Each row is a point on a tangle of strands that fork, close into loops and nearly touch. The rows are in no order.
Points whose rows are less than 9.61 apart are linked; no others are. Some points are linked to none.
k233: [ 1.08  1.04 -1.28 -1.83  3.45 -1.02 -0.36  0.47  1.42 -2.59  0.82 -2.62
  0.12  1.82  1.53 -0.85  0.80 -1.53 -4.40  2.73  2.51 -0.18  0.90  1.41
  1.23  0.46  1.06  4.53  1.27]
k87: [-0.79  1.74  1.41 -1.82 -1.29  0.29  0.63 -0.94 -0.35 -0.96  3.99  1.82
 -1.81 -2.83 -0.21  2.16 -2.31 -0.82 -2.67  1.09  1.02  0.30  0.75  0.26
 -0.07  0.13  0.13  3.05 -3.88]
k890: [ 0.25  2.93  1.61 -2.42  2.92 -2.02  1.43  2.43 -0.49 -1.67  2.31  2.21
 -1.31 -0.68  1.92  1.90 -0.65  0.87 -0.14  2.31  1.84  1.35 -0.13 -0.70
  1.53 -0.36 -0.84  1.16 -2.15]
k912: [-0.49  0.12 -0.34  0.62  1.80 -4.14  0.02  1.19  1.50 -2.44  2.09  2.33
 -1.83  0.07 -0.23  3.96 -2.00  0.32 -2.60 -1.01  0.65 -5.37 -0.20 -0.69
  0.79  1.30  0.95  0.97  1.07]
k19: [-0.81 -0.35  1.48 -0.72  3.88 -0.28  1.60  1.85 -0.01 -0.13 -1.32 -1.20
  1.01  4.61  2.31 -4.17  0.03 -2.69 -0.26  0.79  1.03  2.73 -1.12  0.49
 -0.76 -3.70 -3.51 -3.07  0.89]
k80: [ 2.16 -1.59 -1.45 -0.24  1.78  0.62 -1.54  3.90  1.21 -1.63  0.80  0.01
 -0.58 -2.72 -0.30 -0.16 -1.91 -0.04  1.65 -4.20 -0.31 -5.53  1.11 -1.36
  0.89  3.58  3.11 -0.63 -0.54]
k889: [ 2.44  0.47 -2.26 -1.31  2.74  0.27  0.99 -0.38  1.12 -1.80 -0.97 -1.25
  0.26  1.61  0.73 -0.21  1.24  3.16 -4.23  2.11 -1.18 -2.26  1.68  0.15
  0.88  0.01  3.45  3.68 -0.23]
k254: [ 1.25 -0.49  0.21 -0.88 -1.23 -0.02 -3.80  0.15 -0.78  1.23  1.08 -1.97
  0.49  4.40  3.19  1.50 -1.78  1.87  1.01 -1.62 -0.85 -0.65  2.69 -1.81
  2.94 -3.70  0.76  1.17  1.84]
k794: [-0.98 -2.76 -0.11  1.16  0.35  1.68 -1.68  0.17  0.40  2.29 -1.17 -1.29
  1.33  2.53  2.27 -2.58 -0.93  1.29  2.88 -4.69 -0.48  0.92 -0.29 -2.07
  1.61 -0.16 -1.83 -1.11  5.47]
k476: [ 3.73 -0.76 -2.83 -0.20  4.00 -0.56 -2.29  0.97  3.38 -1.70  2.24 -1.08
  2.88  3.13  1.98  0.93 -0.01  5.22 -0.12 -1.53 -0.68 -0.65  2.01 -2.07
  1.51 -1.75  2.04  0.63  2.41]
k698: [-1.82  1.22 -0.92  2.79 -3.83 -0.70 -0.74 -0.72  1.88  2.15  1.56 -2.46
  0.01 -1.32  1.96 -1.07 -3.39 -2.57 -0.10  0.49  3.50  1.81 -1.17  0.05
 -2.47 -0.26 -2.11 -2.08 -1.87]
k91: [-0.22 -0.50  0.23  2.67 -4.60  0.37  1.01 -3.98  1.92  4.22  1.50  1.45
 -1.67 -2.37  0.89  0.53 -2.69  0.95 -2.99  2.90 -0.73  0.67  1.01  1.22
  1.94  1.94  1.49  0.07 -4.47]
k167: [-3.44 -1.46  0.53 -0.86 -4.56  2.03 -0.67 -1.67  2.78  3.28  1.56  0.88
 -2.34  1.26 -2.40 -0.98 -1.75 -1.79  2.43 -0.35 -2.38  2.94 -0.60  1.26
  1.18  1.25  1.23 -1.30 -0.49]
k320: [ 0.41 -1.16  2.64 -2.33 -1.06  2.93  2.52 -0.70 -1.84 -3.45 -2.01 -1.41
  0.07 -1.61 -4.18 -0.25  2.59  0.54 -0.53  0.08 -0.29 -5.34  1.37  0.95
  0.87  5.03  1.27  0.32  0.62]
k706: [-1.90 -0.39  1.24 -1.13  1.82  4.54  0.78 -0.49 -0.87  2.37 -0.67 -1.63
  4.32  2.98  2.97 -3.88 -0.67 -0.76  1.44  0.50  2.64  1.14 -0.46  1.14
 -1.36 -4.91 -2.16 -3.16  1.95]
k607: [ 0.08 -0.04  0.09  1.69 -1.49  0.86  2.36  0.63 -0.83 -1.49 -3.43 -1.86
  0.71 -3.83 -1.46 -1.70 -2.53  3.31  1.42 -1.52 -0.51  0.82  1.08 -2.16
 -0.08 -0.70 -2.81  0.34  0.11]
k11: [-0.09  2.99  2.99  0.57 -0.95 -0.37  0.59 -1.30 -3.53  0.30 -2.25 -0.48
  0.64  1.24  0.39  0.96 -0.85  0.69  1.06  0.73 -0.38  0.03  1.34 -0.03
 -0.29 -0.25 -1.75  3.63 -0.85]
k704: [-1.22 -2.33  2.39  1.22  0.90  4.61  2.69 -0.78 -1.49  0.95  1.43  0.71
 -0.50 -0.22 -0.08 -2.28  2.32 -1.06  3.60  5.59  1.53  2.09 -2.34  4.27
  0.90 -2.99 -2.02 -4.10 -0.15]
k463: [-2.56 -0.83  1.53 -2.43 -1.46  0.40  1.63 -2.32 -1.10  0.64  1.59 -0.57
  0.70 -2.71 -2.70  0.36  0.75  0.82  1.95  0.32  0.72  1.79 -1.69  2.50
 -0.65  1.39 -1.59 -1.01  0.52]
k730: [-2.60 -1.10 -0.53 -0.82  3.48  5.12  2.18 -2.04 -3.32  1.26 -1.42 -2.03
  2.74  2.09  0.74 -2.21  1.45 -0.73 -1.50 -1.63  0.19  2.51 -0.36 -0.62
 -1.20 -5.41 -2.88 -0.87  2.11]
k535: [-1.32 -1.35 -1.16  0.12 -3.39  1.88 -0.95 -1.88  0.15  3.50  0.43 -0.71
 -2.86  1.18 -0.55 -2.21 -0.43  0.16  1.13 -1.20 -1.36 -0.74  2.47 -0.80
  0.85  2.83  1.81 -0.24 -0.11]
k548: [-2.22  1.54  0.69 -2.75 -1.61  0.55 -0.02  0.51 -1.08 -2.36  1.10  0.51
 -2.67 -2.03 -4.70 -1.36  2.23 -1.39 -1.00  1.02 -3.73 -0.84  0.34  1.22
 -1.74  6.25  0.60 -1.29 -0.45]
k908: [-0.05  1.15  0.50  0.35 -1.29 -1.65 -0.62 -0.62 -0.41  1.09  1.81  1.66
 -0.46 -0.87 -0.48  4.47  0.43  0.64 -0.93  7.05 -2.22  0.13  2.90  1.60
 -0.83  3.14  0.45  3.36 -2.07]
k582: [-0.38  0.93 -1.93  0.47  3.79 -1.53  0.66  1.66  0.43  0.98 -2.16 -1.80
  1.91  3.89 -0.03 -1.54  0.19 -2.82 -2.08 -0.56  0.60  0.56 -1.84 -2.37
 -3.96 -5.17 -1.36 -0.26  0.47]
k804: [ 2.15 -1.53 -0.61 -0.76 -1.13  2.93  0.27 -1.50  2.01 -0.16 -1.99  1.80
  1.07 -2.21  0.98 -1.03  0.07  0.85 -0.04 -1.28 -1.91  2.44  1.86 -0.62
 -4.41  0.28  1.20  2.84 -1.66]
k481: [ 1.22 -1.00  0.17 -2.93  2.01 -1.16  0.29  2.34  1.03 -0.27 -2.22  0.86
  0.58  1.36  0.43 -0.10  2.82 -0.67  2.83 -0.87 -1.02  3.39 -0.10 -0.35
 -0.94 -0.72  0.46 -1.90  1.74]
k783: [ 1.70 -1.58 -1.87  3.05  0.83 -1.67  1.04 -1.23  0.20 -1.67 -0.48 -3.79
  2.54  1.27  0.97 -2.04 -1.32  0.29 -0.48  2.83  2.10 -1.51  2.15 -0.92
  1.26 -2.41 -0.23 -0.24  0.79]
k419: [ 2.01  3.53 -2.38 -0.05  0.39 -1.13 -4.51  3.16  1.57  0.83 -0.57 -1.17
 -0.48  1.77  3.82  0.16  1.46  1.07 -1.56 -2.06 -1.14 -1.65 -0.61 -2.24
  0.95  3.52  1.50  2.84 -0.03]
k855: [ 0.56 -1.14  1.13  3.17 -1.91  1.44  2.76 -3.07  1.85 -0.73 -0.49  1.64
  1.09 -2.65 -1.92 -3.49  0.58 -2.30  1.34 -0.93 -1.62  2.07 -1.79  3.63
  1.54  0.69  0.31  0.45 -1.83]
k176: [ 4.29 -0.85 -1.34 -0.08  3.82 -1.14 -0.98  3.16  3.51 -1.16 -0.70  2.40
 -0.69  2.63  2.00  2.65  0.37  2.48 -0.25  0.20 -2.75  0.00  1.24 -2.24
  0.12  0.40  1.88  0.04 -0.85]
k370: [-0.56 -0.50  2.96  2.29  1.03  0.99  3.07 -1.97  2.46  1.16 -0.93  3.04
  1.06  0.08  0.47 -2.24 -1.50 -1.80  1.21 -1.89  0.11 -0.33 -0.21  0.59
  0.41 -1.10 -0.79  2.15 -0.83]
k498: [ 0.56  1.72  0.22  0.49  4.34 -1.78  0.87  0.82 -2.53 -3.76 -0.45 -3.24
  2.38  2.03 -3.11  1.17  2.32 -0.42 -0.90 -1.73  1.70 -1.42 -1.92  1.40
  1.53 -2.20 -2.04 -2.22  3.23]
k923: [ 2.27 -1.37 -0.14  0.89 -1.40 -1.45 -1.19  1.28  2.02  1.07 -0.79  3.42
 -1.96 -1.91 -0.91  0.59  1.32 -1.09 -0.66  2.36 -3.24 -1.71  0.65  0.47
  0.91  6.14  4.31 -0.66 -1.54]
k273: [-1.12  1.59  0.86  3.17 -0.13 -1.72 -3.23  1.03  2.13  3.51  1.84  1.30
 -2.62  3.26 -0.51  3.63 -1.69 -1.56 -1.46  0.71 -2.26 -1.80 -2.25 -1.19
  1.03  0.77 -0.57  2.64  1.19]
k989: [-0.31 -0.55 -2.23 -0.95 -0.45 -0.36 -2.62  2.86  0.54  3.71 -1.73  0.76
 -1.17  0.15  3.63  2.30 -1.61  5.37 -0.14 -3.31 -1.38 -0.40 -0.92 -4.31
  1.02 -1.56  0.27 -0.43 -0.04]
k436: [-1.03  0.79  1.72 -1.09  1.66 -0.91  0.48 -0.60  0.74 -0.39  2.05 -0.52
  2.16  2.39 -0.84  0.27 -0.43 -2.87  1.47  1.37  3.58 -2.95 -1.59  1.24
 -0.05 -2.81 -0.73  0.59  3.04]
k722: [ 0.09  3.35  2.23  2.58 -3.16 -0.37  1.17 -3.02 -0.01  3.18  1.11  1.25
 -0.48 -0.22  0.83 -0.21 -2.63 -0.42 -0.02  5.21 -0.50  1.16  0.56  3.03
 -0.90  2.56 -0.53  0.93 -6.79]
k921: [-0.16 -2.29  0.02 -0.59 -0.05  4.77  0.33 -2.05 -2.95  1.85 -0.45  0.36
  1.73 -1.61  0.40 -2.19  4.21 -2.04  1.97  1.50  1.70  5.84 -1.70  3.67
 -1.66 -3.75 -2.24 -4.30 -0.72]
k103: [-0.38 -0.92 -1.00  2.47  1.61  0.27  0.61 -0.34 -1.99 -3.29 -1.11 -5.36
 -0.71  0.31  0.43 -3.27  0.35 -0.89 -3.02  1.29  2.14  1.35  0.45  1.02
  1.74 -4.04 -1.60 -0.53  0.74]
k93: [-2.25 -0.28 -2.97 -2.57  0.06  5.04 -0.94 -3.43 -1.56  1.61 -0.17 -3.33
 -2.06  0.42  1.31 -3.77  1.40  1.57 -1.49  1.04  1.24  2.36  0.11 -0.34
  0.12  1.79 -3.20  1.57  1.81]
k136: [-3.56  2.91 -0.84  1.02 -0.32 -2.86  0.42 -1.67 -1.93 -0.60  2.86 -1.72
  1.68  0.03 -2.92  1.02 -0.60  0.08 -0.65  3.67  1.64 -2.61 -1.21 -0.69
 -5.35 -2.83 -1.46 -0.27  0.06]
k137: [-1.71 -0.69  2.13 -3.23  0.60  2.36  2.66  0.97 -0.53 -0.80 -0.64 -1.24
 -0.28  0.29 -3.99 -1.23  0.87  0.62 -1.45  2.61 -4.34 -3.28  1.79 -0.18
  1.41  7.45 -0.09 -0.79 -0.13]
k651: [ 2.51 -0.55  2.04 -1.35  2.06  4.58  0.77 -1.00 -1.71 -1.90 -2.11 -3.24
  3.83  0.80  0.54  0.65  1.63  3.47  0.88 -2.23  0.29  0.51  0.53  0.12
  1.22  0.51 -3.86 -0.74  4.61]
k585: [-1.31 -0.41  1.95 -1.90 -2.20  1.26  1.66 -2.89 -0.64 -0.16  2.95  2.59
 -0.34 -1.35 -1.69  2.84 -0.73 -0.15 -0.01  3.21 -1.09 -0.37  1.90  1.42
 -0.93  3.87  2.37  2.65 -2.62]
k713: [-0.60 -0.89  0.64  3.11 -1.54 -2.12  2.38 -0.53  1.31 -1.14 -0.39  0.90
  0.53 -3.93 -1.58 -1.43 -1.27 -0.65 -1.42  3.41  0.21  1.39 -0.07  1.71
  2.97 -0.02 -1.11  2.04 -1.55]
k796: [ 0.51  1.13  0.75  2.45 -2.49  0.26  1.90  0.94 -1.66  1.43 -1.98  0.94
  0.15  0.56  1.11 -2.87 -0.67 -0.67  2.39  4.76  0.60  1.01 -0.47  1.73
 -0.44 -4.93 -0.13 -3.17 -3.63]
k659: [-0.80  0.76 -1.03  1.35  1.20 -0.42  0.62  1.39 -2.97 -3.35 -0.96 -1.76
 -1.14 -1.71  0.26 -1.48  2.39 -2.03 -3.63 -2.26  1.68  0.74 -0.04  0.12
  1.31 -0.98 -1.15  2.07  2.09]
k81: [ 3.16 -1.33 -0.18 -1.06  2.24  0.98 -0.71  2.92  0.33 -2.89  0.89  5.02
 -1.64 -1.58 -0.23  2.47 -0.56  1.39  0.11 -3.37 -1.96 -4.69 -0.32 -1.57
 -2.62  1.07  4.14 -0.26 -1.45]
k964: [-0.14  3.19  2.58 -0.95 -3.61 -0.32  1.72 -0.98 -2.94 -0.11 -3.90  1.14
 -0.33 -1.66 -3.41  1.68  0.17  1.09  0.06 -1.71 -2.03 -0.14 -0.83  1.67
 -2.24  0.04 -0.78  1.49 -2.12]
k867: [-0.25  2.44 -0.78 -0.60 -0.04 -0.63 -2.03  0.00  0.16 -0.37  0.70 -2.33
 -0.24  1.93  0.86  0.39  1.83 -1.19 -3.13 -0.06  1.82 -1.58 -0.37  0.98
  1.41  4.65  0.84  3.07  1.52]
k403: [-0.96  0.77 -0.17 -0.06 -1.60 -1.71 -0.47  2.17 -0.20 -0.77  1.41  3.28
 -2.64 -1.46 -3.16  0.74  0.60 -1.42 -0.36 -1.53 -3.15 -3.53 -1.36 -1.07
 -1.18  5.55  2.84 -1.33 -2.27]
k942: [-0.54 -0.36  0.53 -3.31  0.66  1.63  2.84  0.66  1.43  0.15 -2.72 -1.67
  0.05 -1.21 -0.40 -2.72 -0.76  3.91 -0.35 -1.83 -1.14 -0.59 -0.77 -1.71
  1.94  1.21 -1.14 -0.41  1.08]
k184: [-0.62 -0.64 -1.54  1.58 -2.10  1.45  0.53 -0.55 -0.23  0.38  0.44 -0.91
 -1.30 -4.07  0.59 -0.22 -2.70  2.40 -0.06 -1.65  1.70  0.38  0.18 -3.12
  1.52 -0.88  0.17  2.52 -1.03]
k848: [ 1.96  0.04 -0.39 -0.62 -1.33 -3.46  1.55 -1.97 -0.62 -2.86 -0.29 -2.05
 -1.74 -0.62 -0.81 -0.01  1.73 -2.60  0.48  3.54  4.39 -0.34  0.77  1.86
  1.30 -0.13  0.20 -1.64 -1.25]
k322: [-1.02  0.37  0.14  0.73 -1.13  1.35  1.98 -1.89 -1.79  2.50 -2.56  0.70
 -0.19  0.08  0.45 -2.80  2.31 -2.63  1.25 -0.20  0.93  4.79 -0.96  1.47
 -0.82 -3.52 -0.28 -2.83 -3.66]
k690: [-0.28 -1.10  0.13 -0.81 -1.08 -2.51 -3.21 -0.41  0.59  2.84  1.58  1.03
 -3.75  1.24  1.58  4.64 -0.39 -1.47 -3.16  5.77 -1.01 -0.60  2.26  0.47
  1.50  1.88  0.96  1.95 -1.12]
k150: [ 0.20 -0.76  0.46 -0.96 -3.42 -1.70 -4.89  0.77  0.61  0.31  2.14  1.09
 -2.82  1.42  1.51  1.44  0.18 -4.47  0.87 -1.01 -0.58  1.84  0.97  1.61
  0.74  0.01  0.82  0.67  1.09]
k928: [-1.54  2.06  3.63  0.62 -0.67  2.56  1.06 -1.78 -3.08  0.76  1.62  0.94
 -0.07 -1.18  0.82 -1.67  0.92 -3.67  3.28  3.89  2.22  1.55 -1.88  6.05
  1.18 -0.52 -1.64 -1.94 -2.64]
k102: [-1.84  1.06  0.01 -2.53  2.53 -1.56  2.70 -0.39  0.36 -0.63  0.87  1.99
  0.43 -0.28 -1.98 -0.52  1.31  0.82  1.39  3.96  0.83  0.56 -1.90  1.32
  0.61  1.57 -0.09 -0.27 -0.28]
k839: [-0.21 -0.37 -1.05 -2.54  0.30 -1.22 -2.65  2.37 -0.16 -1.60  0.80  0.19
 -1.61 -0.20  0.07  1.97 -1.96  1.53 -0.09 -3.56  0.09 -5.24  0.16  0.10
  3.02  1.78  0.84 -0.02  2.03]
k748: [ 1.67  1.10  2.33  1.53 -1.17  2.10  0.15 -2.55 -1.56  0.33  1.67  1.53
  0.91 -0.52  3.43 -1.29 -0.65 -1.44  2.33  3.32  0.22  2.68  2.59  3.47
 -0.23  0.03 -0.52  0.79 -3.86]
k865: [-1.16  0.27 -0.90 -1.43  2.71 -2.87 -0.37  0.96 -0.47 -0.39  1.48 -3.39
  2.58  3.04 -1.04  0.89  1.50  2.11  2.32 -2.54  1.01 -0.81 -1.74  0.00
  2.24 -0.92  1.04 -3.08  3.21]
k711: [-1.40  0.34 -1.51 -1.62  2.73 -1.63 -0.31  0.69 -1.24  1.49 -0.09  1.24
  1.26  1.09 -0.26 -0.48  2.83  0.18  2.52 -4.28 -1.49 -0.26 -1.47 -2.09
  0.50 -1.74  2.41 -0.06  1.68]
k767: [ 1.53  1.00 -0.35  2.13  1.11 -2.08 -0.30 -0.58  1.14  0.75  1.59  4.31
 -0.58 -1.02  1.48  0.53 -0.05 -3.38  1.03 -2.35 -0.14  3.84 -1.26 -0.75
 -2.31  1.34  2.41 -1.86 -4.76]
k317: [-0.23 -0.06  1.13 -6.56  0.55  3.95  1.59  0.63 -0.34 -0.05 -0.99  2.91
  1.17  0.56 -1.20 -0.68  2.27  1.00  2.25 -3.36 -3.02  0.31 -0.03 -0.84
 -3.92  1.71  1.86  0.68  0.65]
k369: [-3.92  0.67  0.47  1.29 -2.13  0.72 -0.45 -0.67  1.18  4.97  1.53  1.97
  0.17 -0.81  1.51 -1.68 -1.06 -0.02  2.48 -0.96 -2.10  3.57 -1.46  0.66
  1.04 -2.31 -1.56 -0.19  0.43]
k718: [ 1.19 -0.01  0.83 -0.66 -0.78 -1.12 -2.68  0.86  0.64  1.52 -0.19 -0.77
 -2.88  3.84  3.73  2.54 -2.27  0.97 -1.61  1.99 -0.80  0.33  3.08 -1.40
  2.53  0.29  0.22  0.58 -0.36]
k787: [-3.01  1.81  0.09 -1.07  0.45  1.73 -0.75 -0.73 -1.42  0.92  2.97 -1.70
  0.11  0.39  0.95 -1.68 -0.38 -2.42 -1.48  0.35  4.44 -0.94 -1.33 -0.71
  0.31 -3.48 -1.25  1.46  1.23]
k654: [ 2.26 -1.20  0.05 -1.20 -3.18  0.43 -3.48  1.35  3.28  2.91 -1.51  1.24
 -3.02 -0.36  2.35  3.02 -0.81  2.44 -1.37 -1.13 -1.78 -1.57  0.55 -1.99
  1.95  0.38  2.31  1.66 -1.31]
k772: [ 0.21 -0.77 -2.09  0.60  2.29  2.40  0.30  0.76  0.27 -0.55 -2.03 -2.05
  1.54  4.43  1.33 -3.96  0.54  4.08  0.11 -2.91 -2.79 -0.76 -0.18 -0.99
  3.81 -0.45 -1.56 -0.19  5.83]
k811: [-2.23 -0.49 -0.17 -0.51  2.20  2.49  0.54 -0.41 -1.28 -1.93  0.55 -2.93
  1.78  2.02 -0.78 -2.64  0.87  2.52 -0.64  1.61 -2.21  1.18  0.22 -0.06
  3.98 -1.57 -0.88  1.26  5.21]
k226: [ 1.02  0.54 -2.23  2.77  1.98 -1.36 -1.22  1.13 -0.96 -1.28  0.40  2.86
 -2.96  0.46  0.55  2.33  1.52 -2.11 -2.20 -1.59  0.27  1.04 -1.19 -0.71
 -2.85 -1.38  2.62 -0.03 -1.91]
k456: [ 0.38 -0.15  1.13  1.69 -1.05 -1.51  0.24 -1.62  0.26 -0.15  1.38 -0.21
  1.33 -2.11 -3.49  2.39 -2.60  0.56 -1.34  1.18  1.92 -2.33  0.72 -1.58
 -5.53 -2.40 -0.94  2.04 -0.54]
k878: [ 1.32  1.81 -2.09 -1.64  0.34  1.46 -1.39  0.22 -1.90 -0.78 -2.02 -1.87
 -0.24  3.05  0.32 -1.34  1.01  3.72  1.74 -0.68 -3.79  1.85  1.54 -2.85
 -0.03  1.52  1.42 -0.69 -0.11]
k255: [-0.88  0.66 -0.54  0.70  0.77  0.68  3.83 -0.94  2.38  0.81 -2.69  0.84
  1.05 -0.67 -0.87 -2.03 -0.33  0.97 -0.56 -4.69  0.57 -2.85 -1.22 -2.35
 -0.67  2.03  0.21  0.65  0.21]
k247: [ 0.22 -2.20 -2.22  1.81  0.71 -0.06 -3.09  0.55 -2.17  0.56  1.40 -2.46
  1.33  2.44  2.58  0.52 -1.11  0.99  4.56 -2.40 -0.19  1.88  2.54 -1.43
  0.67 -2.24 -0.12 -1.32  2.59]
k769: [ 0.74 -0.35 -2.70  2.18  0.97 -0.97  0.60  1.03  1.22  0.93 -1.64 -0.66
  1.80  2.10  1.33 -1.18 -2.13  1.14 -0.89  1.49  0.17  3.72  1.15 -3.56
 -3.95 -2.83 -1.41 -0.89 -1.42]
k192: [ 1.99 -0.05 -0.83 -1.72  3.62 -3.50 -0.93  3.20  2.83 -3.59  1.03  0.38
  0.00  0.29 -0.76  1.88  1.11  0.54  2.68 -0.50 -1.84  0.24 -0.11 -0.23
 -0.66  1.94  2.05 -1.53  1.97]
k979: [-0.19  0.25  1.01  0.75 -3.00 -3.04  2.12  0.44  0.03 -0.87 -3.37  1.99
  0.37 -3.46 -3.51  0.27 -0.31  1.96 -2.97  1.65 -3.06  0.05 -0.84  1.88
 -0.39  0.89  0.44  1.95 -1.51]
k155: [ 0.44  0.51  2.53  0.60 -2.73 -1.03  0.86 -0.22 -0.98 -2.72 -3.30 -4.50
  1.06 -1.64 -3.12  1.31  1.77 -0.74 -2.32 -1.33  2.63 -0.43 -0.81  1.80
  1.23 -0.02 -5.29 -1.20  2.02]
k831: [ 0.29 -1.17  1.82 -3.79  0.36  1.70  1.07  2.05  2.01 -1.46 -2.08  4.98
  1.10 -1.99 -2.47  0.75 -0.34 -0.29  1.68 -2.70 -4.31 -3.04 -0.81 -0.40
 -2.11  0.18  2.66  0.16 -0.64]
k244: [-0.16 -2.03 -1.93 -3.05 -0.69  5.08 -0.17 -2.69  1.51  0.71  0.49 -0.56
 -1.49  2.36  1.42 -3.09 -1.35  1.05  0.75 -1.31  0.42  0.54  1.64 -0.62
 -0.63  3.02  0.54 -0.53  2.94]
k567: [ 1.88  1.38 -0.09  0.97  1.33  0.19 -0.54  0.53 -1.45 -2.14 -3.09 -5.37
  2.69  0.58 -2.72 -0.05  2.93  2.17 -1.65 -2.74 -0.01 -0.53 -0.72  0.52
  0.85  2.01 -2.69  0.12  3.70]
k510: [ 0.68  1.13 -2.51  2.98  1.66 -4.29  1.01  2.12 -0.89 -4.07  0.16  2.69
 -2.62 -1.11 -1.80  1.17  1.33 -1.59 -2.52  3.70 -0.07  0.39 -2.18 -0.70
 -0.30 -0.79  0.50  0.05 -0.07]
k484: [-0.08  0.08 -0.17  1.21 -0.96 -5.27  0.43 -0.06  0.69 -2.70  4.13  3.50
 -2.01 -2.33 -0.48  1.95 -0.71 -2.03 -1.68  2.55  1.21 -1.81 -0.62  0.25
 -0.35  0.65  0.53 -1.71  0.18]
k662: [ 0.68 -0.19  1.27 -0.35 -2.23 -2.63 -1.84  0.88  1.54  0.73  1.23  2.34
 -0.37 -1.22  1.38 -1.07 -0.50 -3.37  2.10  1.78  1.56  3.96 -1.19  1.99
  1.26  0.13 -0.22 -2.73  0.30]
k618: [-2.78 -0.39  0.61  0.73  3.09  5.18  0.18  1.61 -3.99  1.50 -1.88 -1.96
  3.06  1.97 -0.24 -1.45  2.80 -0.50 -0.55 -4.87 -0.85  1.91 -0.72 -1.42
  0.57 -0.68 -3.55 -0.33  2.66]
k876: [ 2.26 -0.41 -0.12  3.28 -1.73 -1.57  0.18 -0.89  4.08  0.52 -2.83 -0.38
  0.12 -0.36 -0.48  2.32 -2.97  0.94 -0.94  2.40  0.21  0.43  0.10 -1.24
 -3.76 -3.64 -1.20  0.63 -2.15]
k16: [-0.61  0.32 -2.44  0.96 -1.67 -1.74 -2.57 -0.16 -0.61  0.46  1.25 -3.02
 -0.87 -0.79  0.30  0.37 -1.37 -2.44  0.00 -1.38  4.81 -2.32  0.01 -0.28
 -1.58 -0.46 -0.19 -0.12 -0.30]
k116: [-1.13 -0.59  2.33  0.54  3.52  0.66  1.22 -0.88  0.00  1.48  1.38 -1.25
  3.57  3.03 -0.11  0.68  0.38 -0.75  4.98 -3.88  2.87 -2.75 -0.88  0.13
  0.98 -2.29 -0.62 -2.10  1.82]
k840: [-0.88  0.20  1.31  0.54 -1.54 -3.63 -0.76  0.71  3.20  1.28  1.43  2.30
 -0.84  0.51  0.16  1.98 -2.50 -3.90  1.70 -1.11  0.48  0.76 -1.11  0.70
 -0.82  0.40  1.00 -4.73 -2.72]
k518: [ 1.75 -1.97 -0.69 -0.67 -3.59  2.29  0.47 -2.84  0.34  1.77 -0.95  0.77
  3.74 -4.55  0.03 -1.30  0.94 -0.15  2.80 -1.97  0.80  3.62  0.64  1.05
 -3.46 -0.07 -0.13 -0.07 -2.47]
k474: [-1.45  0.33  2.69  1.91 -1.58 -0.40 -1.65  0.00  3.10  3.77  2.12  3.82
 -0.43  1.69  0.22  1.68 -2.36 -0.14  1.07  3.66 -1.84  1.71 -2.33 -0.06
  0.34 -1.65 -0.61  1.33 -0.11]
k307: [ 1.44  0.12 -2.04  2.26  1.15 -1.88 -1.15  2.83 -1.81 -0.74 -0.66  0.64
  0.23 -3.36  0.82  0.67 -0.10  0.89  1.12 -5.84  1.42 -1.93  0.12 -1.56
 -2.66  1.73  1.15  0.94 -0.80]
k553: [ 1.68 -1.64 -0.71 -1.92 -2.86  0.19  1.89 -2.84 -0.60 -2.19  0.68  1.21
  0.04 -4.80 -1.79  0.76  1.38  0.15  2.55  0.16  2.02  3.05  1.67  0.97
 -1.44  0.75  1.76 -1.10 -1.69]
k399: [ 0.78 -0.87  0.26 -2.10  1.00  2.38  0.10  1.85  1.32 -0.53 -1.26  1.51
 -1.28 -0.88 -0.72 -2.19  0.29  1.62 -1.08  3.28 -4.52 -3.76  0.58 -2.02
  0.41  5.29  3.30  0.18 -0.58]
k270: [ 0.08  0.91  1.66 -1.30 -0.42 -1.20 -2.77  0.55  1.64  2.17  3.50  3.52
 -0.33 -0.51  2.53  6.04 -1.19 -0.20  0.02  3.58  1.07  1.38 -1.92 -0.54
 -2.14 -3.01  0.06  1.47 -0.79]
k799: [ 0.27 -2.25 -2.56  4.16  0.49 -1.25  0.09 -0.41  0.26  0.33  0.04 -2.52
 -2.26 -0.48  1.27 -0.89 -2.46  2.55  0.02 -0.62  1.40 -1.52  1.65 -3.04
  3.31 -2.12  0.57 -0.54  0.76]
k656: [-3.26 -1.26 -0.90  1.26  2.52  0.50 -0.42  1.69 -3.93 -0.91  0.01  0.64
  1.49 -1.64 -1.12 -1.65  3.30 -1.99 -2.01 -4.43  0.49  1.78 -3.24 -0.21
 -0.72 -1.63 -3.78 -0.54  2.80]
k458: [-0.89 -0.94 -1.11 -1.94 -0.69  0.20 -0.40  1.11 -1.62 -2.96 -0.24 -2.44
 -1.50 -2.44 -2.98 -0.03  1.78 -0.35 -2.98 -2.18  0.99 -6.11  0.85  1.13
  3.21  3.25  1.73  0.44  2.56]
k204: [ 3.21 -0.07 -4.43 -0.89  1.19 -0.68 -0.82 -1.51  1.91 -1.12  1.62 -3.43
  1.14  2.09  1.51  0.47  0.71  2.80 -1.56 -2.14  0.54 -3.86  2.45 -0.49
  1.15  0.73  3.20  1.99  2.43]
k392: [ 2.49  1.31 -0.02  3.99 -1.66 -1.86  0.42  0.18 -0.67 -0.25 -1.81  1.13
 -1.11 -0.90  0.38  1.06 -2.54 -1.85 -0.61  3.19  0.40  1.15  1.31  1.03
 -1.80 -2.92 -0.04 -1.56 -4.58]
k189: [ 0.92  0.22  0.46  0.07 -0.74 -1.18 -4.45  1.53 -0.49  3.71  0.22  1.35
 -0.84  0.06  3.42  4.41 -2.33  2.30  0.36 -1.24  0.47  2.50 -0.37 -3.20
 -2.07 -3.39 -0.48  0.46 -1.80]
k953: [ 0.41 -1.50  2.84 -0.46 -2.07 -3.14  2.51 -1.16 -1.87 -2.93 -2.12 -1.70
 -0.21 -1.86 -2.20  2.05  2.99 -3.60 -0.41 -0.05  3.44 -1.14  0.59  4.82
  1.14  2.41 -1.92 -2.14  0.86]

A fork is a point with three links, a tip a point with one. Leave the first point through the second and follow the links. Name the first fork or tip that comes.
k855, k370 => k876
k19, k706 => k11
k690, k908 => k804
k711, k481 => k419
k518, k553 => k718
k419, k867 => k865

A tip is a point with one link. Name the tips that can be reached along the links from each point below, in the order of the rows.
k167 => k804, k273, k93, k811
k192 => k698, k419, k651, k848
k783 => k91, k11, k136
k923 => k150, k317, k307

A piece is two or more points that can be reached from each other along the links. Count, over all rows, the pieces, the separate loops (a circle has one, a figure eight two, a Y none), the forks (points with three links) and the tips (points with one).
pieces => 4
loops => 1
forks => 8
tips => 14

Name the points in between on the shortest way along the links from the first point to the second, in order.
k769, k855 => k582, k19, k706, k730, k618, k656, k659, k103, k783, k799, k184, k607, k942, k255, k370
k317, k403 => k831, k81, k80, k839, k458, k320, k137, k548
k16, k889 => k787, k436, k116, k865, k711, k481, k192, k176, k476, k204
k690, k93 => k718, k654, k989, k189, k270, k474, k369, k167, k535, k244
k474, k553 => k270, k189, k989, k654, k718, k690, k908, k585, k87, k890, k102, k463
k403, k840 => k548, k137, k320, k458, k839, k912, k484, k510, k226, k767
